Points, in no order, along strands that fork, close into loops and pass close to each other.
Two points are linked if the straight distance between their rows is under 94.2. Some points are linked to none.
Z_690: |  -5 | -13 | -21 | -19 |  13 | -16 | -18 |  20 |  19 |  -5 |  19 | -34 |  -2 | -11 |  23 |  -3 |   7 |  72 | -19 |  14 |  18 |  68 | -56 |   0 |   5 | -31 |   0 | -29 | -33 | -17 |  -3 |  62 | -15 |  -9 |
Z_762: |   0 |  41 |   7 |   5 | -42 |  57 |  16 |   2 | -14 | -35 |   4 |  54 | -39 | -37 | -20 | -65 |   3 | -16 | -25 |  17 |   8 | -16 |  38 | -10 |   7 |  34 |  30 |  60 |  -2 |  -5 | -11 | -19 |   4 |  33 |
Z_131: |  24 |  30 |  23 |  17 | -29 |  72 |  19 | -19 | -20 |  -4 | -21 |  53 |   8 |  12 |  10 | -42 |  18 | -38 |  27 |   9 | -15 | -30 |  52 | -16 | -16 |  31 |   7 |  53 |   8 |  11 | -11 | -47 |  13 |   2 |
Z_368: |  21 |  -9 |  41 | -12 |  70 | -35 | -37 | -45 |   3 |  40 | -43 | -23 |  -5 |  24 | -45 |  30 | -12 | -50 |  23 |  -6 |  -8 | -16 |  55 |   2 |  28 | -14 |   1 |  -2 |   8 |  27 | -12 | -21 |  -1 | -42 |
Z_606: |  -4 |  19 | -17 | -16 | -16 | -49 |   4 |   1 |   0 |  -9 |  39 | -62 |  -6 | -17 |   2 |  18 |  20 |  56 | -19 | -16 |  -8 |  17 | -46 |  26 | -13 |  15 | -10 | -46 |  -3 | -12 |   5 |  14 |  12 |  36 |
Z_743: | -44 | -22 | -30 | -11 |  -3 |   9 |  48 |  17 |   4 |  49 | -15 |  -6 |  12 |  -7 |  35 |  10 |  16 |  12 |  10 | -14 |  23 |   8 | -56 | -18 | -32 | -39 | -27 |  -3 |   0 | -23 |   5 |   9 |  12 |  20 |
Z_893: | -33 |   2 | -15 |  -5 | -63 |  -2 |  34 |  -7 |   2 |  -7 |   2 |   2 |  18 |  12 |  55 |  38 |   8 |  10 |  24 | -16 | -18 | -15 | -46 | -18 | -51 |  -5 | -44 | -66 |  -3 | -23 |  27 |  -9 |   3 |  26 |
Z_914: |   7 |  37 |  27 |   9 | -47 |  22 |  11 | -20 | -40 |   0 |  20 |  21 |   1 |  10 |   0 | -20 |  35 | -26 |  33 | -15 | -32 | -32 |  52 |  17 | -23 |  53 |   6 |  18 |  27 |  17 |  15 | -42 |  28 |   6 |
Z_138: |  16 |  16 | -26 |  -1 | -11 |  34 |   4 |  21 |  20 | -27 |   6 |  34 |   4 | -13 |  22 | -34 | -12 |  36 | -17 |  33 |  12 |  23 |  -9 |  -9 | -37 |   0 |  18 |  23 | -25 | -29 | -12 |  -5 |   0 |   4 |
Z_180: |  12 |  32 |  38 |  11 | -42 |  30 | -23 |   3 | -32 | -45 |  41 |  12 |   9 |   3 |   1 | -61 |  22 |  10 |   8 |  15 | -17 |  -9 |  37 |  21 | -22 |  54 |  25 |  43 |  -4 |   1 |  10 |  -8 |  26 |  -3 |
Z_565: |  37 |  15 |  27 |  27 | -11 |  25 | -21 | -10 |  -5 | -22 |  -6 |  19 |  30 |  41 |  35 | -18 |  13 |   3 |  32 |  14 | -18 |  -1 |  24 |  17 | -42 |  26 |  -8 |  17 |   0 |   8 |  -7 | -20 |  12 | -32 |
Z_664: | -42 | -16 | -63 | -11 | -15 |   3 |  34 |  39 |   1 |  56 |   8 |  40 |  -7 | -64 |   1 | -21 | -12 |  20 |  -7 |   6 |  40 |  31 | -60 | -28 |   6 | -41 |  -8 |  18 |  12 | -16 |   4 |  18 |  -8 |  42 |
Z_726: |   6 |  -8 |  22 | -26 |   8 | -30 | -29 |   1 |  11 | -32 |  26 | -25 | -28 |   1 | -74 |   9 | -56 | -15 | -38 | -27 |  11 |  18 |  28 |  17 |  78 |  23 |  28 |  -2 | -22 |  10 |   2 |  20 | -12 |   7 |
Z_758: |  18 |  -2 |  -3 |  -9 |  25 |  -5 |   6 | -16 |   1 |  22 | -13 | -10 |  17 |  20 |  -4 |  18 |  18 |  -7 |   6 |  -4 |  -6 | -13 |  -1 |   3 | -19 |  -9 | -11 |   2 |   4 |  -3 |  -3 | -23 |   7 |  -8 |
Z_568: |  30 |  18 |  17 |   1 |  20 | -18 | -15 | -19 |  -1 |   4 |  -2 | -19 |   5 |  10 | -23 |  10 |  18 |   3 |  -1 |   3 |  -5 |  -6 |  20 |  32 | -12 |  17 |   1 |   0 |   1 |   9 | -14 | -22 |  10 | -10 |
Z_102: |   7 | -24 |  -2 | -36 | -24 |  26 |  -7 |  11 |  15 | -56 |  39 |   6 | -19 |  -9 | -56 |  -7 | -44 |  -4 | -58 | -33 |  14 |  51 |  -9 |  40 |  34 |  46 |  23 |   0 | -19 |   0 |  14 |  34 | -28 |  16 |
Z_8: |  20 |  23 |  40 |  -3 |   8 | -23 | -26 | -11 |  -6 | -32 |  -9 |   1 | -53 |  -1 | -58 | -20 | -27 | -28 | -17 |  -6 |  12 | -18 |  64 |  11 |  57 |  14 |  27 |  23 | -24 |  19 | -18 |  -8 |   2 | -12 |
Z_452: | -42 | -21 |  15 |  27 |  -9 |   9 |  11 |  -4 |  17 | -14 | -27 | -29 |  46 |  39 |  69 |  43 |  18 |   3 |  19 |   1 |  -7 | -12 | -43 | -31 | -20 | -43 | -46 | -73 |  -6 |  -7 |  15 |  32 |  -9 |  -8 |
Z_957: | -32 | -48 | -16 |  28 |  48 |  13 |  39 |   4 |  -6 |  44 | -37 | -18 |  21 |  30 |  19 |  27 |  16 | -28 |  33 | -17 |  -4 | -23 | -26 | -22 |   4 | -42 | -25 |  -5 |  18 |   3 |   1 |   8 |  -6 | -15 |
Z_196: |  23 |  -9 |  40 | -16 |  80 | -52 | -49 | -34 |   2 |  41 | -20 | -32 |   4 |  14 | -47 |  25 |  -8 |  -9 |  16 |  10 |   1 |   4 |  24 |  16 |  24 | -19 |   7 |  -8 |  -1 |  18 |  -9 |   0 |  -1 | -43 |
Z_290: |   9 |  12 |  34 | -15 |  26 | -49 | -32 | -10 |   0 | -15 |   4 | -18 | -39 |   3 | -67 |   5 | -44 | -23 | -25 | -16 |  13 |  -9 |  50 |   0 |  71 |   9 |  29 |  11 | -13 |  18 |  -8 |   5 |   4 |   0 |
Z_97: | -39 |  -6 | -66 | -12 | -18 |  -1 |  24 |  35 |   1 |  53 |  18 |  41 | -27 | -73 | -11 | -22 | -22 |   7 | -25 |  -3 |  28 |  17 | -50 | -33 |  18 | -19 |   3 |  19 |  32 | -17 |   5 |  18 |  -9 |  54 |
Z_542: |  13 |  14 | -10 |  -2 | -14 |  16 |  30 |  -7 |   3 |  12 |  -5 |  10 |  15 |  14 |  13 |   4 |  14 |  -5 |   5 |  -8 |  -5 | -20 |   0 |  -5 | -40 |   4 |  -9 |   6 |   7 | -12 |  -3 | -30 |  12 |  12 |
Z_812: |  39 |  -4 |  24 |  -5 |  49 | -43 | -48 |  -9 |  13 | -14 |   6 | -54 |  10 |  16 |   0 |   9 |  11 |  50 |   0 |  16 |  -2 |  37 | -17 |  39 |  -1 | -11 |  -3 | -36 | -32 |   6 | -15 |  12 |   5 | -36 |
Z_99: |   7 |  25 | -30 | -11 | -20 |  47 |  27 |  20 |  15 |  -6 |  -9 |  49 |   9 | -13 |  24 | -31 |  -7 |  10 | -16 |  34 |  15 |  -3 |  -4 | -19 | -42 |  -9 |  12 |  37 | -15 | -29 |  -6 | -27 |   4 |  11 |
Z_404: |  -5 | -58 |   8 |  36 |  94 |   6 |   5 |  -5 |  -4 |  41 | -55 | -14 |  21 |  29 |   0 |  34 | -11 | -36 |  48 |   1 |  -3 | -17 |  -5 | -21 |  37 | -59 | -23 |   7 |  16 |  22 |  -8 |  16 | -24 | -57 |
Z_22: |  -4 |   7 |  16 |  12 | -46 |  -5 | -18 | -16 |  15 | -26 |  -3 |  -4 |  39 |  24 |  62 |  24 |   5 |  30 |  12 |  12 | -11 |  22 | -42 |  -3 | -39 |  -3 | -45 | -58 | -27 |  -5 |  13 |   3 |   2 | -17 |
Z_162: | -54 | -41 |   9 |  44 |  12 |  -8 |  27 |   2 |   5 |  -3 | -25 | -45 |  27 |  33 |  64 |  45 |  24 |  -5 |  32 |  -1 | -22 | -20 | -26 | -34 |  -6 | -51 | -36 | -71 |   6 |  -2 |  13 |  43 | -21 |   0 |
Z_317: |  16 | -17 | -15 | -19 |  41 |  -8 | -33 |  20 |   6 |  16 | -16 |  34 |  11 | -28 |  -7 | -13 | -21 |  12 | -15 |  35 |  22 |  28 | -16 | -17 |  21 | -45 |  16 |  35 |  -6 |   5 |  -9 |  25 | -14 | -22 |
Z_719: |  16 |  -1 |  37 |  -2 |  54 | -40 | -23 | -48 |  -6 |  42 | -36 | -28 | -22 |  25 | -50 |  27 |  -2 | -57 |  12 | -15 | -14 | -26 |  75 |  13 |  25 |   5 |   3 |  -7 |  16 |  27 |  -9 | -36 |   5 | -25 |
Z_394: |   2 | -13 |   8 | -19 |  51 | -43 | -29 | -12 |  -5 |  48 |  -1 | -12 |  -4 | -27 | -42 |  14 | -22 |  11 |   6 |   8 |  18 |  16 | -15 |  -2 |  37 | -33 |  10 |  15 |   8 |  14 |  -4 |  30 |  -8 | -14 |
Z_367: | -25 | -12 |  25 |  19 | -26 |   6 | -10 | -16 |  12 | -27 | -15 | -14 |  45 |  36 |  67 |  45 |   9 |  14 |  18 |   9 |  -8 |  10 | -43 | -16 | -25 | -24 | -49 | -80 | -24 |  -7 |  15 |  16 |  -5 | -18 |
Z_466: |  -2 |  11 |  41 |  18 | -21 |  -9 | -29 |  -7 | -22 | -53 |  50 | -33 | -14 |  -2 | -55 | -31 |   0 | -15 |   4 | -22 |   2 |   2 |  53 |  49 |  50 |  65 |  22 |  17 | -31 |   6 | -14 |  -9 |  13 |   1 |
Z_383: |  19 | -11 | -25 | -23 |  13 |  12 | -12 |  27 |  15 | -39 |  35 |  -2 |  -9 |  -1 | -21 |  -8 | -19 |  45 | -47 |   6 |   1 |  50 | -32 |  18 |  20 |  15 |  32 |  -6 | -17 | -10 |   1 |  46 | -21 |   4 |
Z_669: | -34 |   9 | -42 | -19 | -29 |   0 |  66 |  -7 |  -5 |  66 |   0 |  -5 |  -9 | -16 |  -8 |  17 |  28 | -27 |  -5 | -37 |  -4 | -36 | -12 | -18 | -36 |   3 | -14 |   6 |  35 | -20 |  14 | -29 |  15 |  59 |
Z_799: |  -2 |  -5 |  22 |  30 | -30 | -13 | -36 | -19 | -16 | -34 |   8 |   1 |  28 |  49 |  54 |  32 |  11 |   8 |  54 |   3 | -38 |  -7 |   2 |  13 | -34 |  36 | -24 | -40 |   8 |  16 |  22 | -20 |  -9 | -56 |
Z_399: |  29 | -11 |   0 | -18 |  26 |   7 | -54 |  28 |   8 | -30 |  -2 |  35 | -12 | -35 | -23 | -13 | -53 |  -4 | -47 |  30 |  15 |  18 |  22 | -17 |  55 | -18 |  38 |  36 |  11 |  12 |  -3 |  41 | -18 | -23 |
Z_528: |  27 |  30 |  28 |   8 |  -8 |  56 |   0 | -20 |  -9 |  -7 | -39 |  60 | -12 |  -1 |  -8 | -47 |  11 | -42 |   2 |  16 |   2 | -32 |  61 | -15 |   0 |  12 |  14 |  57 |  -1 |  17 | -22 | -43 |  -2 | -15 |
Z_656: |  28 | -19 |   6 |  18 |  40 |  54 |  -9 |  16 |  22 | -17 | -47 |  50 |  38 |  52 |  39 | -19 | -13 | -13 |   4 |  48 |  15 |  -3 |   5 | -20 | -21 | -34 |  -5 |  32 | -33 | -10 | -17 | -16 |  -7 | -55 |
Z_499: |  18 |  34 |  19 |  13 | -19 | -18 |   1 | -14 | -13 |  -9 |  24 | -14 |   1 |   0 | -22 | -10 |  21 |   5 |   6 |  -4 | -14 | -12 |  28 |  41 | -16 |  41 |   6 |   4 |   2 |  14 |  -6 | -22 |  19 |   7 |
Z_681: |   9 |   0 |  25 | -17 |  61 | -56 | -45 | -18 |  -1 |  31 |   5 | -27 |  -6 |  -4 | -49 |  13 | -27 |  11 |   0 |   8 |   8 |  15 |   2 |   5 |  40 | -21 |  18 |   0 |  -2 |  12 |  -8 |  25 |  -3 | -21 |
Z_548: | -35 |   8 | -57 | -23 | -26 |   6 |  22 |  29 |   1 |  37 |  19 |  38 | -43 | -60 | -25 | -24 | -19 |  -5 | -43 | -10 |  25 |  -3 | -23 | -34 |  23 |  -4 |  16 |  36 |  31 | -10 |   5 |  10 |  -8 |  55 |
Z_698: | -24 | -32 | -16 |   1 |  29 | -20 |  25 |  -1 |  -7 |  73 | -21 |   2 |   0 | -31 | -11 |  18 |   0 |   0 |  28 |  -9 |  28 |  16 | -48 |  -9 |  10 | -48 | -24 |   7 |  16 |   8 |  -9 |  12 |  -6 |   9 |
Z_186: |   4 |   1 |  21 |   3 |  24 | -32 |   7 | -44 | -22 |  41 | -31 | -39 | -31 |  22 | -48 |  40 |  14 | -73 |  13 | -30 | -32 | -36 |  90 |   7 |  21 |  24 |  -2 | -22 |  24 |  25 |  -6 | -53 |  12 |   2 |
Z_301: |   5 |   6 |  23 |  17 | -43 | -22 | -30 | -18 |  -5 | -28 |  11 | -10 |  26 |  24 |  51 |  19 |   9 |  28 |  34 |  10 | -30 |  14 | -20 |  24 | -43 |  30 | -30 | -45 |  -7 |   9 |  15 | -15 |   5 | -34 |
Z_473: |  24 | -19 |   8 | -21 |  22 |  10 | -45 |  25 |  10 | -47 |  11 |  26 | -14 | -19 | -36 |  -2 | -66 |  -8 | -59 |  10 |  15 |  30 |  18 |   3 |  62 |   2 |  41 |  16 |   6 |   9 |   0 |  48 | -18 | -24 |
Z_549: |  29 |  26 |  34 |   1 |  11 |   4 | -27 | -20 |  -9 | -19 | -20 |  24 | -39 |  -6 | -42 | -28 | -13 | -25 | -13 |  15 |  10 | -19 |  60 |   6 |  31 |  10 |  21 |  43 | -16 |  29 | -25 | -15 |   1 | -14 |
Z_343: |  -8 |   5 | -23 | -11 | -22 |  -8 |  -6 |  19 |  29 | -24 |  19 | -24 |   0 | -11 |  42 | -12 |   4 |  79 | -33 |  14 |  14 |  55 | -58 |  -5 | -20 | -14 |  -5 | -35 | -41 | -26 |  -3 |  42 |   2 |  11 |
Z_13: |  16 |   2 | -31 | -14 |   9 |  42 |  -6 |  44 |  14 | -41 |  12 |  62 | -17 | -40 |  -1 | -33 | -34 |  12 | -56 |  40 |  11 |  25 |   1 | -20 |  10 |   1 |  31 |  35 |  -2 | -19 |  -5 |  21 | -24 |  -6 |
Z_575: |   9 |  -6 |  -9 |  -4 |  31 |  27 |   7 |  -8 |   4 |  43 | -54 |  38 | -11 |  14 | -12 |  -3 |   0 | -71 |   8 |  -5 |   9 | -48 |  33 | -38 |  14 | -26 |   3 |  45 |  24 |  19 |  -2 | -32 | -22 | -29 |
Z_938: | -34 | -34 | -25 |  24 |  19 |  29 |  49 |  18 |   6 |  20 | -33 |  -8 |  30 |  33 |  45 |  20 |   9 | -13 |  29 | -15 |  -3 | -35 | -26 | -39 | -17 | -39 | -24 | -15 |  11 | -13 |   6 |   5 |   3 |  -2 |
Z_649: | -17 |  36 | -35 | -28 | -33 |  37 |  30 |  23 |  10 |  22 |  -8 |  64 | -35 | -49 |   0 | -46 |  -6 | -29 | -34 |  10 |  23 | -25 |  14 | -38 |  -6 |  -7 |  19 |  51 |  14 | -17 |   3 | -29 |  -6 |  39 |
Z_693: |  23 | -13 |   6 | -17 |  36 | -33 | -40 |   7 |  15 | -10 |   9 | -52 |  11 |   6 |  10 |   7 |   9 |  62 |  -9 |  18 |   6 |  54 | -41 |  17 |   3 | -31 |  -4 | -28 | -37 |  -7 |  -8 |  40 |  -9 | -28 |
Z_299: | -24 |  24 | -37 | -25 | -26 |   4 |  23 |  18 |   1 |  31 |   2 |  42 | -55 | -52 | -23 | -29 | -11 | -31 | -39 |  -7 |  27 | -28 |   3 | -36 |  24 |   2 |  14 |  46 |  32 |  -3 |  10 | -11 |  -1 |  48 |
Z_710: |   3 |   9 |   9 |  -4 |   6 | -22 |  23 | -40 | -17 |  43 | -18 | -28 | -24 |   8 | -42 |  36 |  25 | -55 |   6 | -29 | -25 | -39 |  63 |  10 |   7 |  25 |  -6 | -11 |  27 |  15 |   0 | -41 |  10 |  20 |
Z_287: |  20 | -16 | -23 | -19 |  35 |  -1 | -29 |  26 |  12 | -12 |  16 |  11 |  -3 | -14 |  -9 |  -9 | -24 |  43 | -35 |  31 |   9 |  44 | -24 |  -4 |  26 | -21 |  28 |  12 | -15 |  -8 |  -7 |  39 | -21 | -15 |
Z_846: |  12 |  25 |  20 |  17 | -13 | -11 | -10 |  -4 |  -9 | -38 |  33 | -20 | -15 |  -8 | -48 | -21 |   1 |   1 | -14 |  -7 |   0 |  -2 |  31 |  41 |  26 |  50 |  17 |  12 | -15 |   6 | -17 |  -6 |   7 |  16 |
Z_747: | -35 | -24 | -25 |  -7 | -11 |  15 |  56 |  12 |   4 |  31 | -17 |  -8 |  21 |  15 |  39 |  22 |  16 |  -3 |  17 | -26 |   4 | -22 | -41 | -26 | -34 | -28 | -30 | -18 |   9 | -22 |  11 |  -3 |  12 |  18 |
Z_510: | -15 |  31 | -42 | -18 | -40 | -13 |  40 |  14 |   7 |   6 |  38 | -14 |  -7 | -21 |   8 |  -3 |  12 |  43 | -26 | -14 |   4 |  -1 | -47 |  -3 | -35 |   9 |   0 | -13 |   5 | -28 |   9 |   4 |  19 |  58 |
Z_629: | -10 | -20 | -12 |  -9 |  32 | -34 |   0 |   0 |  -9 |  62 |  -9 |   3 |  -8 | -43 | -28 |   9 | -14 |  15 |  16 |   2 |  25 |  27 | -39 |   0 |  29 | -48 |  -2 |  13 |  12 |  13 |  -6 |  23 |  -5 |   3 |
Z_856: |  -8 |  10 |  -1 |   6 | -52 |  20 |   2 |   3 |  18 | -19 | -10 |  11 |  39 |  22 |  62 |   8 |  -6 |  34 |  11 |  11 |   8 |   7 | -40 | -13 | -51 | -20 | -27 | -30 | -30 | -22 |   5 |   0 |  15 |   2 |
Z_442: |  -5 |  39 |  24 |  15 | -48 |  41 |   2 |   1 | -28 | -42 |  30 |  25 | -16 | -20 | -24 | -69 |  15 |  -8 |  -9 |   3 |  -3 | -15 |  38 |   8 |   6 |  54 |  33 |  59 |  -8 |  -3 |   1 |  -9 |  16 |  24 |
Z_612: |   1 |  44 |  -9 | -13 | -34 |  48 |  25 |   7 |  -5 |  -4 | -13 |  64 | -43 | -38 |  -5 | -52 |   2 | -32 | -28 |  15 |  17 | -27 |  35 | -32 |   0 |  14 |  26 |  58 |   8 |  -5 |  -7 | -35 |  -1 |  30 |
Z_467: |  24 |   1 |  -9 | -15 |  26 |   5 | -38 |  18 |  10 |   0 | -15 |  53 |  -8 | -30 | -16 | -21 | -29 | -11 | -28 |  40 |  21 |   2 |  12 | -19 |  22 | -32 |  27 |  42 |  -2 |   7 |  -4 |   8 | -17 | -24 |
Z_601: |  -1 |  35 |   6 |   6 | -56 |   8 |  39 | -11 | -29 |   4 |  23 |  21 |  -6 |  -1 |   2 |  -2 |  26 | -17 |  26 | -23 | -27 | -29 |  28 |  17 | -42 |  41 |  -6 |   1 |  32 |   3 |  19 | -43 |  19 |  33 |
Z_178: |   9 | -16 | -13 | -27 | -13 |  21 |  -4 |  15 |  18 | -56 |  49 |  -7 | -15 |  -4 | -40 |  -3 | -28 |  25 | -56 | -25 |   3 |  53 | -30 |  46 |  22 |  42 |  26 | -11 | -15 | -10 |  10 |  42 | -29 |  18 |
Z_329: |  16 |  10 |  44 |  26 | -11 | -39 | -49 |  -7 | -17 | -45 |  50 | -45 |  12 |  10 | -13 |  -9 |  12 |  22 |  18 |   0 | -10 |   5 |  25 |  72 |   2 |  58 |  19 | -10 | -10 |  19 |   0 |  -4 |  27 | -29 |
Z_29: |  29 |   0 |  25 |   3 |  25 | -54 | -38 | -12 |   8 | -16 |  21 | -61 |   4 |   8 |  -4 |  13 |  11 |  46 |  -3 |   1 |  -9 |  20 | -13 |  51 |  -6 |  10 |  -3 | -44 | -16 |  13 | -13 |  -2 |  13 | -21 |
Z_973: | -34 |  17 | -53 | -29 | -29 | -12 |  57 |   5 |   3 |  52 |  24 |  -8 | -16 | -39 | -11 |   3 |  21 |  16 | -19 | -27 |  11 | -19 | -38 | -15 | -28 |   1 |  -2 |   5 |  20 | -29 |   5 |  -8 |  18 |  65 |
Z_980: | -48 | -18 | -29 | -11 | -40 |   1 |  52 |  10 |   0 |  16 |  -6 | -11 |  16 |  14 |  54 |  43 |  19 |   2 |  20 | -30 | -12 | -27 | -43 | -33 | -44 | -16 | -38 | -50 |   9 | -30 |  24 |   3 |   7 |  38 |
Z_990: |  -9 |  34 | -23 |  -8 | -56 | -27 |  19 |   5 |   4 | -19 |  42 | -27 |  -4 | -16 |  21 |   2 |  12 |  56 |  -8 | -12 | -10 |   9 | -44 |  19 | -40 |  25 | -14 | -37 |  -2 | -19 |  13 |   2 |  19 |  45 |
Z_50: | -46 | -32 | -29 |  -6 |  -1 |  14 |  32 |  36 |  15 |  41 | -18 |  13 |  18 | -18 |  42 |  -8 |   7 |  22 |   9 |   9 |  45 |  26 | -65 | -21 | -18 | -53 | -21 |  -4 | -14 | -19 |   4 |  17 |   3 |  13 |
Z_699: |  26 | -30 |  17 |  56 |  34 | -11 | -19 | -14 |   1 | -48 | -32 | -30 |  40 |  64 |  61 |  47 |  14 | -12 |  54 |  10 | -45 | -22 |  15 |  -5 |  -2 | -13 | -33 | -54 |  -8 |  15 |   0 |  -3 | -15 | -46 |
Z_48: |  39 |   8 |  33 |  31 |   0 |  36 | -19 | -18 | -13 | -19 | -11 |  17 |  39 |  48 |  21 | -11 |  23 | -27 |  48 |   4 | -32 | -18 |  52 |  13 | -25 |  30 |  -4 |  18 |  10 |  18 |  -8 | -33 |  10 | -42 |
Z_897: | -34 | -59 |   9 |  61 |  44 | -23 |  23 |   3 |  -4 |   3 | -43 | -66 |  19 |  40 |  56 |  48 |  29 |  -7 |  47 |   6 | -34 | -28 |  -7 | -28 |  15 | -56 | -30 | -62 |   7 |  11 |   5 |  45 | -26 | -17 |
Z_306: | -31 | -44 | -11 |  11 |  40 |  -6 |  34 |   0 |  -7 |  67 | -31 |  -2 |   6 |   0 |  -2 |  27 |   6 | -18 |  33 | -19 |  15 |   0 | -40 |  -7 |   4 | -47 | -28 |   7 |  22 |   8 |  -4 |   6 | -13 |  -9 |
Z_449: |  -2 |   6 |  -5 | -14 |  11 | -41 |  -9 |   6 |   4 | -23 |  54 | -73 |  -6 |  -5 | -29 |  14 |   5 |  46 | -26 | -23 |  -3 |  28 | -31 |  44 |  19 |  27 |   8 | -43 | -13 |  -5 |   1 |  19 |   3 |  28 |
Z_382: | -28 |  -4 | -37 | -11 |  -4 |   1 |  52 | -14 |  -6 |  68 | -12 |  -6 |  -6 |  -9 | -16 |  24 |  28 | -44 |   3 | -33 | -10 | -40 |   1 | -21 | -21 |  -2 | -13 |   8 |  37 |  -8 |   4 | -32 |   8 |  37 |
Z_75: |  20 |  32 |  28 |  17 | -39 |  53 |  12 | -22 | -32 |   0 |   4 |  38 |  13 |  16 |   9 | -34 |  32 | -32 |  36 |  -1 | -27 | -33 |  57 |  -3 | -26 |  41 |   3 |  40 |  24 |  11 |   6 | -41 |  19 |  -4 |
Z_100: |   4 | -20 |  19 |  51 |  -7 | -12 | -24 | -14 |  -1 | -51 | -15 |  -5 |  41 |  54 |  66 |  37 |  11 |  -3 |  61 |  10 | -44 | -14 |   9 |   4 | -14 |  13 | -31 | -50 |  -3 |  18 |  17 | -11 | -14 | -58 |
Z_715: | -55 | -28 | -52 |  -9 | -11 |   8 |  38 |  49 |   7 |  49 |  -5 |  41 |   3 | -56 |  26 | -19 |  -8 |  27 |   7 |   9 |  48 |  47 | -72 | -22 |  -6 | -56 | -12 |   0 |  -3 | -28 |   2 |  19 |   0 |  39 |
Z_739: |  23 |  13 |  35 |  22 |   9 | -51 | -43 | -11 |  -3 | -35 |  34 | -55 |   7 |   4 | -14 |   7 |   4 |  36 |  11 |   4 |  -8 |  12 |   9 |  73 |   1 |  42 |  10 | -29 | -10 |  19 | -12 | -15 |  21 | -24 |
Z_858: |   9 | -30 |   5 | -38 | -12 |   3 | -27 |  25 |  14 | -38 |   9 |  12 | -37 | -21 | -39 |   3 | -72 | -34 | -62 | -23 |  18 |  33 |  21 |   3 |  72 |  11 |  36 |  18 |  20 |  13 |  16 |  43 |  -2 |   2 |
Z_894: |   8 |   8 | -28 |  -1 | -20 |  21 |  -2 |  18 |  28 | -39 |  18 |   5 |   1 |  -5 |  38 | -25 | -15 |  65 | -26 |  31 |   5 |  39 | -33 |   1 | -33 |   2 |  13 |  -6 | -35 | -32 |  -6 |  25 |   3 |   3 |
Z_303: |  30 |  26 |  43 |  12 | -32 |  28 | -38 |  -2 | -22 | -32 |  23 |  20 |  24 |  25 |  27 | -54 |  18 |  10 |  30 |  25 | -18 |  -5 |  39 |  22 | -36 |  47 |  15 |  36 |   1 |   3 |   7 | -13 |  22 | -36 |
Z_546: |   6 |  31 | -13 |   0 | -38 |  30 |  51 |  -8 |  -9 |   8 |   6 |  27 |   9 |   9 |  19 |   0 |  19 | -16 |  27 | -18 | -17 | -34 |  10 | -10 | -49 |  23 | -12 |   6 |  20 |  -8 |   5 | -38 |  14 |  30 |
Z_76: |  16 | -11 |  19 | -15 |  -3 |   2 | -25 |   1 |  12 | -54 |  34 | -11 | -26 |   1 | -66 |  -5 | -48 |  -7 | -43 | -24 |  12 |  32 |  22 |  30 |  59 |  38 |  31 |   3 | -28 |   4 |  -1 |  22 | -23 |   6 |
Z_807: | -10 |  -7 | -14 | -10 |  19 |  -4 |  26 | -24 |  -6 |  64 | -20 | -15 | -12 |   1 | -26 |  32 |  23 | -52 |   8 | -35 | -10 | -31 |  28 | -12 |  -4 |  -3 | -11 |  10 |  37 |   7 |  -1 | -32 |  -1 |  16 |
Z_12: |  23 |  22 |   0 | -12 |  15 |   6 | -17 |  -5 |   5 |   1 | -16 |  34 | -19 | -14 | -29 | -22 |  -5 | -18 | -26 |  23 |  12 | -10 |  30 | -11 |   9 |  -5 |  22 |  44 |  -3 |   8 | -14 | -11 | -11 | -12 |
Z_600: |   0 | -50 |  14 |  44 |  47 | -25 |  -3 | -15 |  -4 | -21 | -40 | -58 |  29 |  54 |  58 |  54 |  26 | -14 |  47 |   8 | -42 | -27 |   4 | -12 |  10 | -30 | -31 | -67 |   2 |  11 |   5 |  16 | -22 | -35 |

A tip is a point with one link. Name the tips that can be reached along the links from each point below, in the order of the rows.
Z_452 -> Z_856
Z_980 -> Z_893, Z_48, Z_449
Z_914 -> Z_466, Z_528
Z_343 -> Z_99, Z_329
Z_549 -> Z_858

How many points has the smallest loop of links through each point below? Write none if it is on no loop.
Z_565 -> none
Z_383 -> 12
Z_897 -> 10
Z_846 -> none

Name the points in between on the shortest way along the links from the first point to the second, in order.
Z_914 / Z_758 -> Z_601 > Z_546 > Z_542
Z_548 / Z_938 -> Z_97 > Z_664 > Z_715 > Z_50 > Z_743 > Z_747
Z_719 / Z_698 -> Z_368 > Z_196 > Z_681 > Z_394 > Z_629
Z_180 / Z_664 -> Z_442 > Z_762 > Z_612 > Z_649 > Z_299 > Z_548 > Z_97
